Each row is a point on a tangle of strands that fork and nearly touch. The rows are in no order.
Two points are linked if the straight distance between their rows is under 7.04. Some points are linked to none.
<596>: 1.69, -3.65, 0.58, -3.53, 4.71, -1.08, -5.70, -2.15, -0.34, 0.04, -0.02, 1.41, 1.12, -3.97, 3.74, 0.43, -0.49, -0.62, -1.40, 3.00, 1.33, 0.90
<193>: -1.32, -2.79, -0.84, -2.53, 0.25, -0.55, -1.51, -0.91, 1.82, 0.20, 0.47, 2.89, -1.26, 1.47, 0.04, 1.70, -0.07, -3.19, -1.16, 0.70, 0.96, 1.12
<799>: -4.53, 1.61, -1.39, 0.46, -4.12, 2.38, 0.65, 0.89, -0.28, 3.64, 5.12, -3.33, -2.78, -0.32, -3.84, -1.54, -2.50, -2.57, -0.82, -1.65, 0.55, 1.91
<563>: -1.08, -0.07, 0.54, -0.17, 0.62, -0.70, -3.71, -1.67, -0.55, 3.10, 3.79, -0.77, -3.74, 2.92, 0.35, 4.35, -3.00, 1.22, 1.17, 1.79, -0.49, -1.73
<1059>: -0.95, -4.92, -3.54, -2.76, 1.74, -3.47, -1.45, -1.96, -1.32, 2.81, 0.83, 4.27, 4.29, -4.51, 2.05, -1.41, 2.33, -2.13, -3.17, 0.13, -0.76, 1.98
<617>: 3.46, 1.46, 1.73, -3.53, 0.96, 1.88, -2.04, -1.68, 2.61, -3.01, -3.58, -0.93, -3.24, 0.62, 0.66, 0.22, 0.33, -1.94, -3.36, 2.29, 2.26, -0.02
<630>: 4.89, 0.07, 0.27, -2.65, 2.35, -0.86, 0.53, -2.23, 0.30, -2.48, -0.42, -0.14, 2.96, -3.19, 3.08, -2.31, 3.44, 2.71, -0.42, -1.89, 0.67, 2.09
<748>: -0.44, 0.00, -0.34, 2.40, -0.13, 0.01, 2.31, 0.69, 2.45, -1.10, -3.38, -1.78, 0.25, 3.09, -4.83, -1.17, -0.46, -1.86, -1.17, -1.71, -0.78, 1.22
<1124>: -0.97, 1.00, 2.48, 2.01, -0.80, 2.54, -0.91, 2.75, 0.64, -0.63, -1.47, -0.77, -1.69, 1.27, -3.43, 0.01, -1.08, 0.83, 1.99, -0.83, -0.87, -0.73
<1063>: 1.25, -0.74, -0.35, -1.10, 3.17, -0.59, -4.77, -4.74, -1.60, 1.45, 3.70, -1.27, -1.31, 2.13, 1.28, 3.36, -3.35, 0.52, 2.24, 2.08, -0.48, -1.30
<174>: 2.14, -0.04, 1.56, 0.69, 1.68, 2.22, -3.02, -1.90, 2.20, -3.84, -1.09, -1.23, -1.19, 2.95, -2.19, 1.52, -1.58, -0.45, 0.52, 0.19, -0.93, -1.37
<154>: -0.38, 1.19, -0.55, -4.72, 0.46, 2.98, 2.41, 0.92, 1.22, -1.61, -1.73, 1.49, -1.13, -0.64, 2.41, 2.42, 1.37, -2.39, -4.04, 2.91, 3.81, 1.07
<304>: 2.09, 4.18, 3.38, 0.28, -0.71, 2.55, -0.53, 0.49, 1.66, -3.74, -3.86, -3.88, -2.03, 1.32, -2.47, -2.52, 0.70, 0.67, 0.93, -1.65, -0.17, -0.78
<1147>: 5.24, 2.35, 3.46, 0.42, 0.91, 0.53, -2.04, -1.13, 1.15, -5.30, -4.39, -1.12, 3.33, 1.64, -0.22, -2.36, 1.28, 0.94, 1.27, -0.77, -1.88, -1.16
<27>: 3.14, -1.51, 0.47, -2.00, 4.16, 1.62, -5.55, -1.93, 3.63, -1.66, 0.96, 0.10, 5.15, 1.36, 0.80, 0.82, -0.59, -1.69, -0.46, -0.03, -2.95, -0.29
<288>: 0.76, -1.78, -1.80, -1.85, 1.26, 0.76, 0.72, -0.23, 1.77, -1.68, -0.70, 3.91, 1.25, 0.35, 0.81, 0.74, 0.36, -2.91, -2.92, 1.27, 0.95, 1.82
<1119>: -2.06, -4.55, -0.38, -1.06, -1.39, -1.04, -2.13, -1.42, 0.17, 0.95, 2.95, 2.72, -1.77, 0.64, -0.90, 1.12, -2.27, -4.10, 0.53, 0.40, 0.02, 0.78
<222>: -0.66, -1.38, -1.41, 3.61, -2.98, -2.49, 2.89, 0.54, -2.79, 0.97, 1.77, 1.81, 2.84, 0.30, 0.26, -2.21, 1.68, 3.06, 1.62, -0.89, 0.18, 0.50
<194>: 0.34, 4.34, 1.21, -1.27, -0.15, 2.58, 1.30, 1.69, -0.53, -1.91, -1.65, -2.53, -4.40, -2.60, 1.04, -1.42, 1.11, 0.91, -1.64, 0.29, 3.41, 1.78
<333>: 1.53, 0.86, 0.49, -4.75, 2.34, -0.04, -0.35, -1.13, -0.99, -1.19, -1.93, 1.53, -2.88, -4.00, 6.56, 0.84, 2.76, 2.11, -2.90, 2.90, 2.44, 0.59
<595>: 2.00, -0.35, 1.70, -0.29, 2.80, 0.86, -4.48, -0.80, 1.66, -1.64, 0.53, 1.75, 3.09, 3.13, 1.15, 2.33, -1.09, -1.26, 1.42, 0.93, -2.30, -2.26
<535>: 1.13, 1.19, 0.31, -5.18, 0.77, 0.52, 2.38, -0.94, -0.76, -3.14, -3.07, 1.97, -1.20, -3.54, 6.24, -0.63, 4.42, -1.46, -2.84, 1.74, 2.00, 2.33
<1096>: 1.35, 2.78, 1.62, -0.06, 0.44, 3.04, -0.07, 2.41, 0.76, -1.21, -2.62, 0.00, -1.46, 2.54, -0.64, 1.86, -0.80, 1.50, 0.29, 0.84, -0.64, -1.73
<132>: -1.00, -1.76, -3.29, -0.77, -0.99, -2.15, 4.05, -0.91, -0.32, 0.42, -1.15, 1.15, 0.79, -2.49, -2.42, -0.50, -0.06, -2.68, -1.11, 0.12, 1.44, 2.15
<494>: -1.35, -3.67, 0.17, 1.72, -0.16, -0.96, -2.18, -0.21, -0.79, 0.63, 3.43, 2.03, -0.62, 2.26, -0.47, 0.72, -1.16, 0.21, 1.70, 0.70, -0.17, 0.34
<399>: -3.64, 1.31, -0.84, 1.28, -2.90, 0.96, 0.33, 0.85, 1.50, 2.26, 4.15, -3.57, -1.55, 0.79, -5.29, -1.11, -2.69, -1.80, 1.02, -4.11, -1.20, 0.94
<1065>: -4.05, -0.51, 0.26, 4.56, -3.53, -1.10, 0.96, 3.72, -1.76, 3.32, 1.21, -1.84, 0.68, 0.70, -4.70, -3.14, -1.60, 1.13, 2.51, -0.95, -2.03, 1.10
<14>: 1.74, -0.04, -1.34, 0.58, -0.66, -1.43, 3.78, 0.62, 0.15, -1.95, 0.18, 1.00, 0.42, -1.70, 2.10, -1.39, 2.81, 1.49, 0.33, -1.44, 1.61, 1.45
<342>: -1.46, 0.61, 1.04, 2.28, -2.43, 0.71, 0.97, 4.02, -3.14, 2.99, 1.84, 1.83, -0.76, 0.76, 1.67, -1.18, 0.10, 5.43, 2.04, 1.67, 1.39, -1.93
<237>: 3.06, 5.58, 2.43, -1.40, 1.60, 3.61, 0.25, 1.82, 0.87, -1.09, -1.45, -2.40, -1.58, 2.42, 2.99, 2.02, -0.57, 1.95, -0.21, 1.52, 0.25, -3.34
<930>: -1.22, 1.79, -0.66, 1.29, -2.05, 2.61, -1.03, -1.25, -0.88, 2.00, 3.01, -2.17, -4.65, -1.02, -2.37, 0.37, -1.49, 1.41, 0.61, -0.30, 2.10, 0.28
<124>: 0.83, 7.24, 2.84, 0.06, -0.60, 4.42, 2.33, 3.42, -1.25, -0.90, -1.77, -3.04, -2.71, -1.39, 1.60, -0.73, 1.27, 4.57, -0.02, -2.44, 1.09, 0.22
<575>: -0.14, 1.21, -0.33, 0.00, 0.11, 0.46, 0.83, 2.09, -0.88, 0.59, 0.28, 0.15, -4.35, -0.68, 1.86, 0.79, 0.26, 1.54, 0.08, 2.44, 3.90, -0.68
<389>: -4.06, 1.06, -1.21, 0.84, -4.50, 1.16, 0.81, 0.91, -1.61, 4.49, 6.46, -0.72, -1.98, 0.52, -0.90, -0.52, -2.25, 0.02, -0.08, -0.77, 1.08, 0.21
<291>: -2.23, -0.24, -2.65, -0.20, -2.04, 0.30, 4.18, -0.09, -0.81, 2.61, 1.77, -1.06, -0.40, -1.29, -3.19, -1.13, -0.37, -3.03, -1.92, -0.80, 1.87, 2.70
<69>: 2.27, 0.65, 0.01, -4.02, 1.26, 0.94, -0.36, -2.40, -0.88, -1.47, -2.39, -0.55, -4.59, -3.56, 3.25, 0.75, 1.13, 0.36, -1.79, 2.06, 3.21, 1.30
<732>: -0.26, -2.06, -2.11, 3.38, 0.03, -3.54, 2.84, -3.28, -0.50, -0.35, -0.52, -2.22, 1.80, -0.48, -5.10, -0.17, -0.39, -0.61, 1.31, -2.13, -1.61, 1.13
<462>: 1.09, -0.74, 0.47, 1.02, 0.63, 0.24, -0.75, -0.14, -1.44, -0.25, 1.00, 2.04, -1.63, 0.93, 0.88, 1.55, -0.22, 1.92, 1.91, 1.99, 1.80, -0.55
<1073>: 2.52, -1.86, 0.65, -2.87, 6.44, 0.01, -6.91, -1.78, 1.54, -2.03, 0.26, 0.62, 1.57, -1.56, 4.55, 0.62, -0.18, 1.17, -0.09, 2.56, -0.61, 0.35
<238>: 1.00, 0.17, -3.13, -2.31, 0.53, -1.04, 5.76, -1.18, 1.70, -1.47, -2.93, 0.87, 3.33, -1.46, 0.49, 0.33, 3.19, -3.22, -3.87, 0.65, 0.36, 2.58
<458>: -4.57, -4.03, -2.23, 1.65, -5.04, -2.22, 3.74, 1.38, -1.42, 3.54, 4.45, 0.45, 1.79, 1.90, 1.03, -1.76, -1.05, -0.88, -0.34, 0.88, -0.18, 0.59
<108>: 2.19, -0.82, 1.43, -2.63, 2.36, 0.63, -4.56, -2.60, 2.57, -2.66, -3.12, -1.01, -1.48, 1.27, 2.42, 2.72, -0.85, -1.88, -2.11, 3.95, 1.12, -0.17
<954>: 4.45, 3.53, -0.27, -1.79, 1.48, 2.17, -0.38, -1.59, 0.33, -1.10, 1.75, -0.61, 2.14, 0.32, 3.56, 0.36, 1.48, 3.61, -0.08, -0.53, -0.32, -1.82
<837>: -0.78, -1.41, -2.65, 5.11, -0.01, -5.86, 4.65, -2.34, 0.50, 1.47, 0.47, -2.77, 1.66, -1.29, -4.30, 1.82, -0.40, -1.81, -0.06, -0.60, -3.63, 0.49
<375>: 1.82, -1.81, -0.62, -1.97, 3.11, -0.92, -3.58, -4.51, -0.53, 2.10, 2.22, -0.17, -2.60, -0.45, 2.70, 2.83, -1.11, 1.20, -0.06, 2.10, 1.34, -0.60
<615>: 1.48, 5.26, 2.15, -0.08, -0.51, 2.85, -0.03, 2.58, -1.26, 1.35, -0.34, 1.21, -1.16, 2.68, -0.92, 2.23, -0.98, 2.86, 1.40, 1.16, -1.29, -4.85
<153>: 0.65, -1.39, -0.70, 2.94, 1.43, -1.52, 1.77, -1.88, 0.74, -2.68, -3.73, -0.91, 2.03, 0.57, -5.41, -1.31, 0.89, -1.81, 1.01, -2.65, -2.20, 1.16
<671>: -0.63, 3.42, 0.00, -3.63, 0.22, 3.67, 1.78, 2.28, 2.20, -3.09, -3.20, -0.64, -1.84, 0.03, 1.51, 0.57, 0.86, -3.45, -2.70, 1.63, 2.79, 1.10
<785>: 1.81, -1.03, 2.64, 2.00, 0.75, 0.47, -0.42, 1.99, -1.08, -2.17, -1.08, 3.07, 3.00, 0.82, 0.99, 0.86, 1.07, 3.19, 4.09, -0.78, -0.89, -1.60
<1074>: 1.48, 2.41, 2.61, -1.19, 1.78, 1.79, -4.40, -0.49, 1.01, -0.31, -0.26, 1.91, 2.91, 5.41, -0.82, 4.05, -1.45, -0.94, 0.77, -0.19, -3.09, -5.22
<1009>: -0.71, 4.55, -0.11, 1.26, -1.24, 3.58, 2.67, 2.63, 2.02, -0.70, -1.47, -2.28, -0.05, 0.81, -3.51, -2.08, 0.80, 0.27, -1.00, -1.62, -0.04, 0.44
<882>: 0.95, 3.89, 2.45, 0.73, 0.54, 1.61, -1.04, 2.00, 0.27, -1.97, -2.96, -3.82, -6.59, -1.10, 0.13, -0.33, 0.33, 2.42, 0.37, 0.17, 2.11, 0.00
<939>: -3.23, 0.70, -1.96, 5.02, -0.19, -2.61, 2.83, 2.01, 1.16, 2.47, -0.65, -2.84, 2.22, 1.30, -5.82, 1.19, -0.88, -1.77, 0.45, -3.39, -4.21, -1.01
<868>: -1.31, -0.98, -0.57, 4.22, -3.77, -0.45, 2.25, 2.76, -2.93, 2.56, 2.59, 1.42, 0.86, 0.81, -0.07, -3.10, 0.65, 5.22, 1.89, -0.30, 1.00, -1.18
<426>: 0.93, -2.54, -2.27, -2.77, 1.90, -1.85, -0.54, -1.86, -1.50, 0.62, 0.96, 2.30, 1.23, -4.84, 5.39, -2.73, 3.49, 2.31, -2.08, 0.09, 3.58, 1.59
<590>: 1.37, 3.09, 1.83, -0.22, 0.28, 2.54, -3.80, 2.23, -1.63, 1.11, -2.07, 1.93, 0.61, 4.28, 0.00, 3.71, -1.74, 1.24, 1.54, 0.96, -2.13, -5.82
<581>: -0.74, -0.23, 3.35, 3.92, -2.13, 0.30, -3.02, 0.73, -2.93, 0.42, -0.04, 1.75, 0.77, 1.29, -2.99, 2.14, -3.27, 0.46, 5.32, -1.64, -2.47, -2.83
<981>: -0.40, -2.82, -1.25, -4.93, 1.11, -1.93, -1.16, -2.58, -1.30, 0.68, -1.22, 4.87, 1.95, -4.76, 1.80, -0.57, 2.53, -2.21, -3.18, 1.06, 0.37, 1.68
<455>: -2.90, -0.33, -0.24, 3.33, 0.55, -0.57, 1.83, 2.01, 2.99, -1.45, -5.22, -2.88, -0.64, 0.28, -6.15, -1.46, 1.25, -1.93, -1.79, -2.55, -0.99, 2.72
<162>: 0.51, 5.03, 1.75, 0.95, -0.26, 4.52, 1.71, 2.63, -0.68, -0.09, -0.45, -2.39, -1.46, -1.00, -2.90, -0.67, 0.68, 3.54, -0.02, -2.22, 0.89, 0.29
<650>: 1.68, -1.53, -1.22, -2.03, 2.65, 0.82, -2.24, -0.57, 1.53, -1.45, 0.24, 2.98, 1.81, -0.22, 3.89, -0.65, 1.67, -0.70, -0.77, 1.55, 0.74, 0.32
<456>: 2.82, 4.17, 3.30, -0.99, 0.29, 2.14, -0.17, 1.18, 1.24, -4.13, -3.28, -5.14, -4.40, 0.27, 1.31, -0.96, 0.79, 2.17, 0.61, -0.69, 0.48, -0.82
<517>: 3.96, 0.65, 4.40, -0.13, 3.06, -0.42, -3.95, 0.56, 0.05, -4.00, -3.73, 1.34, 5.17, 0.37, 3.55, -0.53, 1.61, 2.98, 3.17, 0.50, -2.49, -2.82
<886>: 1.24, -2.17, -2.23, -1.20, 1.02, -2.00, 1.90, 0.45, -0.23, -1.28, 0.11, 3.38, 0.94, -2.02, 4.41, -1.96, 4.17, 1.75, -1.52, 0.42, 2.54, 1.28
<556>: 1.37, 1.38, 0.13, -3.08, -1.17, 1.71, 1.70, -2.18, -1.03, -0.88, -1.88, -1.71, -5.60, -3.47, 0.73, -1.04, 0.83, 1.65, -1.21, 0.49, 3.17, 1.39
<1046>: -1.93, 0.05, -1.00, -2.75, -1.79, 2.28, 3.71, 1.85, -1.03, 0.30, -1.20, 2.14, -2.05, -2.54, 1.88, 0.73, 0.10, -2.82, -2.66, 1.98, 4.60, 1.92
<855>: 2.99, -1.15, -0.79, 0.58, 1.23, -1.06, 0.86, -2.56, -0.33, -2.95, -1.25, 0.56, 1.07, -2.61, 1.39, -2.55, 1.73, 2.47, 1.14, -1.22, 0.93, 1.82
<28>: -2.27, -7.35, -2.06, 0.38, -1.47, -5.09, -0.83, -2.64, -0.74, 0.90, 2.73, 0.98, 4.05, -1.16, -0.21, -0.41, -1.44, -3.71, 0.78, -1.63, -1.38, 2.68
<997>: -2.15, -1.26, 1.67, 1.54, -1.14, -0.66, -2.80, 1.44, -1.38, 3.14, 3.60, -1.22, -5.01, 2.48, -0.94, 2.40, -3.63, 0.84, 2.48, 1.46, -0.41, -1.28
<987>: -2.64, -0.97, 0.78, 1.14, -2.44, 0.05, -1.75, 2.55, -0.27, 2.23, 2.71, 0.35, -4.50, 2.03, -0.33, 0.99, -2.72, -2.64, 0.77, 2.56, 1.46, -0.05
<647>: 3.24, -0.47, 2.04, 1.02, 3.22, -0.81, -1.38, 1.68, -0.08, -2.73, -2.28, 3.07, 5.32, -0.39, 2.06, -0.78, 1.70, 2.77, 2.18, 0.07, -1.00, -1.33
<1108>: -3.72, -2.55, 2.39, 5.11, -4.39, -2.82, -1.80, 2.51, -1.72, 3.38, 2.48, -0.65, -0.29, 1.35, -3.37, -2.03, -3.34, 0.80, 5.05, -1.39, -2.48, -0.11
<35>: 0.04, -0.96, 3.19, 3.38, -0.20, 0.68, -2.26, 0.00, -2.22, -1.55, -0.21, 2.35, 0.57, 0.99, -0.57, 0.82, -1.41, 3.02, 5.75, 0.31, -1.10, -1.59
<20>: 0.74, -5.94, -0.72, -0.72, 3.16, -3.09, -3.87, -3.07, 0.55, -1.91, -0.43, 2.41, 3.95, -2.26, 0.78, 0.42, 0.37, -4.03, 0.04, -0.32, -0.77, 2.43
<684>: -4.95, -3.83, -2.40, 1.92, -4.97, -5.09, 3.24, -1.26, -1.96, 3.05, 3.99, -2.01, 1.05, 0.44, -0.12, -3.07, -2.21, -3.39, -1.06, 0.25, -2.29, 0.55
<995>: 0.47, -1.67, -1.71, 0.13, 1.04, 0.18, -0.28, -2.43, 2.53, -2.48, 0.32, 1.23, 2.84, 2.15, -2.00, 0.60, 0.31, -3.54, -0.04, -2.44, -1.65, 1.22
<1144>: -2.62, -4.03, -2.39, 1.72, -3.00, -2.52, 3.87, 0.43, -1.07, 1.12, 2.90, 1.90, 1.67, 0.44, 0.91, -1.70, 1.10, 0.64, -0.10, 1.24, 1.47, 0.29
<430>: 0.26, 1.86, 3.31, 0.08, 0.44, 1.61, -3.84, 0.31, -0.20, -0.82, -2.11, 1.88, 2.04, 4.65, -3.46, 3.60, -1.65, -1.83, 3.48, -2.48, -3.11, -3.82
<843>: 0.98, 0.00, -1.81, -2.98, 1.10, 0.69, 3.59, 0.20, 2.49, -3.18, -3.13, 1.45, 2.41, 0.49, 2.79, -0.35, 2.74, -2.44, -3.02, 0.33, 0.54, 1.33
<711>: 3.12, -0.76, -1.23, -2.06, 3.78, -0.61, -2.74, -2.34, -0.81, 1.27, 1.33, 0.04, -1.16, -1.17, 4.87, 1.84, 0.71, 3.96, 0.15, 2.70, 2.12, -1.38
<925>: 1.70, 0.82, 1.24, -2.64, 0.16, 1.73, -2.07, -2.47, 0.67, -2.66, -2.01, -1.85, -5.87, -0.64, -1.55, 1.28, -1.19, -1.36, -2.65, 1.82, 1.39, 0.21
<922>: 3.46, 3.59, 2.20, -3.39, 1.17, 1.84, -0.02, -0.63, 2.63, -3.94, -3.85, -4.39, -4.42, 0.78, 2.84, -0.36, 0.03, -0.17, -1.25, 2.18, 2.11, -0.63
<18>: -0.98, -6.92, -1.41, -0.21, 0.04, -3.98, -1.39, -3.20, -0.17, 0.75, -0.29, 3.29, 2.21, -2.49, 0.03, -0.30, -0.10, -3.76, 0.36, -0.76, -0.33, 2.87
<248>: -3.58, -0.99, 3.50, 2.73, -4.34, -0.55, -2.87, 1.79, -2.82, 2.59, 2.13, 0.30, 0.60, 2.21, -3.27, 0.22, -3.63, 0.15, 5.55, -2.35, -4.05, -1.68
<1100>: -2.53, -0.55, -1.27, 4.55, -2.09, -3.49, 1.91, -1.33, -0.10, 2.40, 1.11, -2.76, 2.26, 2.03, -6.56, 0.10, -1.91, -2.45, 1.98, -3.67, -4.80, -0.75
<536>: 2.57, 1.68, 0.10, -2.33, 3.46, 0.05, -0.63, -0.45, -0.43, 1.58, 0.99, 0.46, -0.41, 0.13, 6.24, 2.02, 0.77, 5.76, -1.53, 1.52, 2.35, -2.00
<1061>: 2.12, -1.64, -0.20, -3.36, 3.83, -0.48, -2.71, -2.83, -0.57, -0.25, 1.20, 1.89, 1.67, -6.51, 4.96, -3.11, 2.47, 1.13, -2.20, 0.21, 1.51, 0.02
<554>: 4.43, 1.94, -0.13, -1.98, 3.14, 1.54, -1.35, -2.59, 0.25, -2.29, 1.94, 0.17, 2.57, -1.96, 4.31, -1.87, 3.04, 3.72, -1.95, 0.09, 0.07, -0.17
<192>: 4.16, 1.96, 0.79, -3.16, 3.59, -0.29, 0.29, -0.88, 0.65, -1.53, -1.22, -0.59, -1.41, -1.23, 7.05, 0.61, 3.36, 3.35, -1.96, 1.60, 2.05, -1.14
<597>: 0.13, -1.02, -4.47, -0.28, 0.80, -3.29, 4.17, -2.13, 1.12, 0.20, -1.68, 1.70, 2.83, -0.42, -0.29, 0.45, 1.07, -2.51, -1.97, -0.54, 0.08, 1.91
<121>: 2.89, -1.40, 0.77, -1.23, 5.15, 1.16, -4.36, -1.95, 3.11, -2.86, 0.15, 1.26, 3.71, -1.29, 3.34, -0.78, 1.10, 0.07, -0.57, 1.08, -0.87, 0.04
<343>: -4.06, -2.57, -0.63, -0.41, -3.72, -0.19, -1.39, 0.88, 1.02, 2.01, 2.53, 0.20, -3.40, 1.51, -2.33, 0.45, -1.97, -3.67, -0.06, -0.91, 0.59, 0.32
<973>: -1.11, 3.68, 0.88, 2.01, -1.19, 1.33, 2.33, 3.40, 0.11, 0.84, -2.39, 1.43, 3.58, 2.70, -4.11, 0.90, -0.49, -1.24, 1.29, -3.08, -3.41, -1.99
<638>: -3.26, -6.18, -1.61, 3.17, -3.19, -4.60, 1.12, -1.82, -0.82, 1.71, 3.05, -0.09, 1.70, 0.52, -1.10, -1.73, -1.92, -2.19, 1.59, -0.59, -1.89, 1.05
<813>: -2.47, 0.18, 0.49, 3.58, -1.71, -0.04, -0.46, 3.28, 0.68, 1.11, -1.01, -0.04, -2.29, 0.35, -5.08, -2.20, -1.04, 0.63, 2.26, -1.56, -1.40, 0.17
<1156>: -3.27, 0.62, 0.42, 2.00, -2.93, -0.55, -0.60, 0.19, -0.27, 2.42, 2.37, -2.25, 0.35, 2.02, -6.46, -0.85, -1.93, -0.92, 2.09, -4.64, -3.32, -0.01
<1053>: -3.13, 0.04, -2.75, 0.04, -3.92, 1.20, 2.73, 0.98, -1.41, 2.68, 3.51, -0.01, -1.45, -0.12, -0.14, -1.40, 0.15, -0.23, -1.25, -0.94, 2.87, 1.68
<1084>: -5.43, 1.32, -3.96, 4.69, -3.31, -3.53, 4.89, 1.79, -0.77, 4.55, 2.08, -4.28, 1.42, -0.50, -3.50, -0.55, -1.12, -2.01, -1.36, -1.11, -2.61, -0.30
<1071>: -2.17, 2.87, -2.34, -0.03, -0.41, 2.74, 4.26, 0.80, 1.36, 0.99, -0.25, -1.81, 0.02, -0.29, -3.51, -1.01, -0.70, -0.94, -1.93, -2.45, 0.58, 2.15
<243>: -2.53, 0.82, -1.03, 3.02, -1.15, 0.49, 3.92, 3.40, 0.51, 2.35, 0.09, 0.10, 2.90, 3.25, -4.23, 0.17, -0.49, -1.25, 0.99, -1.76, -2.82, -1.16
<489>: -4.32, -1.40, -1.81, 4.14, -4.27, -3.40, 3.44, 2.94, -0.67, 4.97, 2.65, -2.92, 0.91, 1.10, -2.91, -2.47, -2.31, -0.83, 0.70, -0.36, -3.46, 0.76
<257>: -0.64, 2.41, 1.45, 2.00, -1.05, 1.79, -0.11, 3.80, -1.95, 2.06, 0.74, 2.20, 0.10, 1.08, 0.03, 2.02, -0.65, 3.71, 1.93, 0.25, 0.04, -3.71
<148>: -3.11, 1.24, 0.33, -0.41, -1.07, 2.01, 1.09, 3.58, -1.05, 2.27, -0.41, -0.20, -4.08, -2.00, 1.30, 0.17, 0.27, -0.98, -1.87, 2.40, 4.04, 1.60
<176>: 5.90, 5.60, 2.93, -2.82, 2.58, 2.41, -0.43, -0.03, 1.30, -1.26, -0.20, -2.37, 0.72, 1.48, 5.14, 1.27, 1.18, 3.83, -0.53, 1.38, 0.12, -2.75
<204>: -2.28, -0.45, -3.45, 5.52, -2.25, -4.54, 5.62, -0.98, -0.17, 4.00, 1.97, -4.69, 1.68, -0.80, -4.82, 0.50, -1.48, -0.82, -0.90, -0.88, -3.19, -1.53
<198>: 0.76, -1.59, -0.53, -6.05, 0.85, -0.44, 0.55, -0.83, -0.47, -1.66, -4.35, 3.12, 0.90, -4.77, 3.52, -0.81, 3.49, -2.38, -3.54, 1.03, 0.41, 3.11

A fork is a point with three links, a tip a point with one. Leave the first point through the second and follow the links. Name the first fork or tip that comes.
<333>; <192>: <1119>
<343>; <987>: <333>
<1053>; <389>: <973>
<1061>; <426>: <1096>
<638>; <684>: <615>

Follow the links from the first point to the second, and from the first to the third. Name the last point that the two ways share.
<563>; <813>; <20>: <615>
<981>; <671>; <430>: <1119>
<489>; <1046>; <198>: <1119>
<732>; <987>; <176>: <1096>
<615>; <1046>; <799>: <288>
<1100>; <204>; <198>: <288>

Name the points in between on the shortest way along the links from the first point to the second, in order.
<813>; <28>: <1124> <1096> <615> <257> <342> <868> <222> <1144> <458> <684> <638>
<536>; <954>: <711> <375> <1063> <563> <997> <987> <343> <1119> <193> <288> <650> <121> <27> <595> <1074> <590> <615> <1096> <237> <176>
<121>; <154>: <650> <288> <193> <1119> <494> <462> <575> <148> <1046>
<243>; <1046>: <939> <1100> <1156> <399> <799> <389> <1053> <291> <132> <597> <238> <843> <288> <193> <1119> <494> <462> <575> <148>
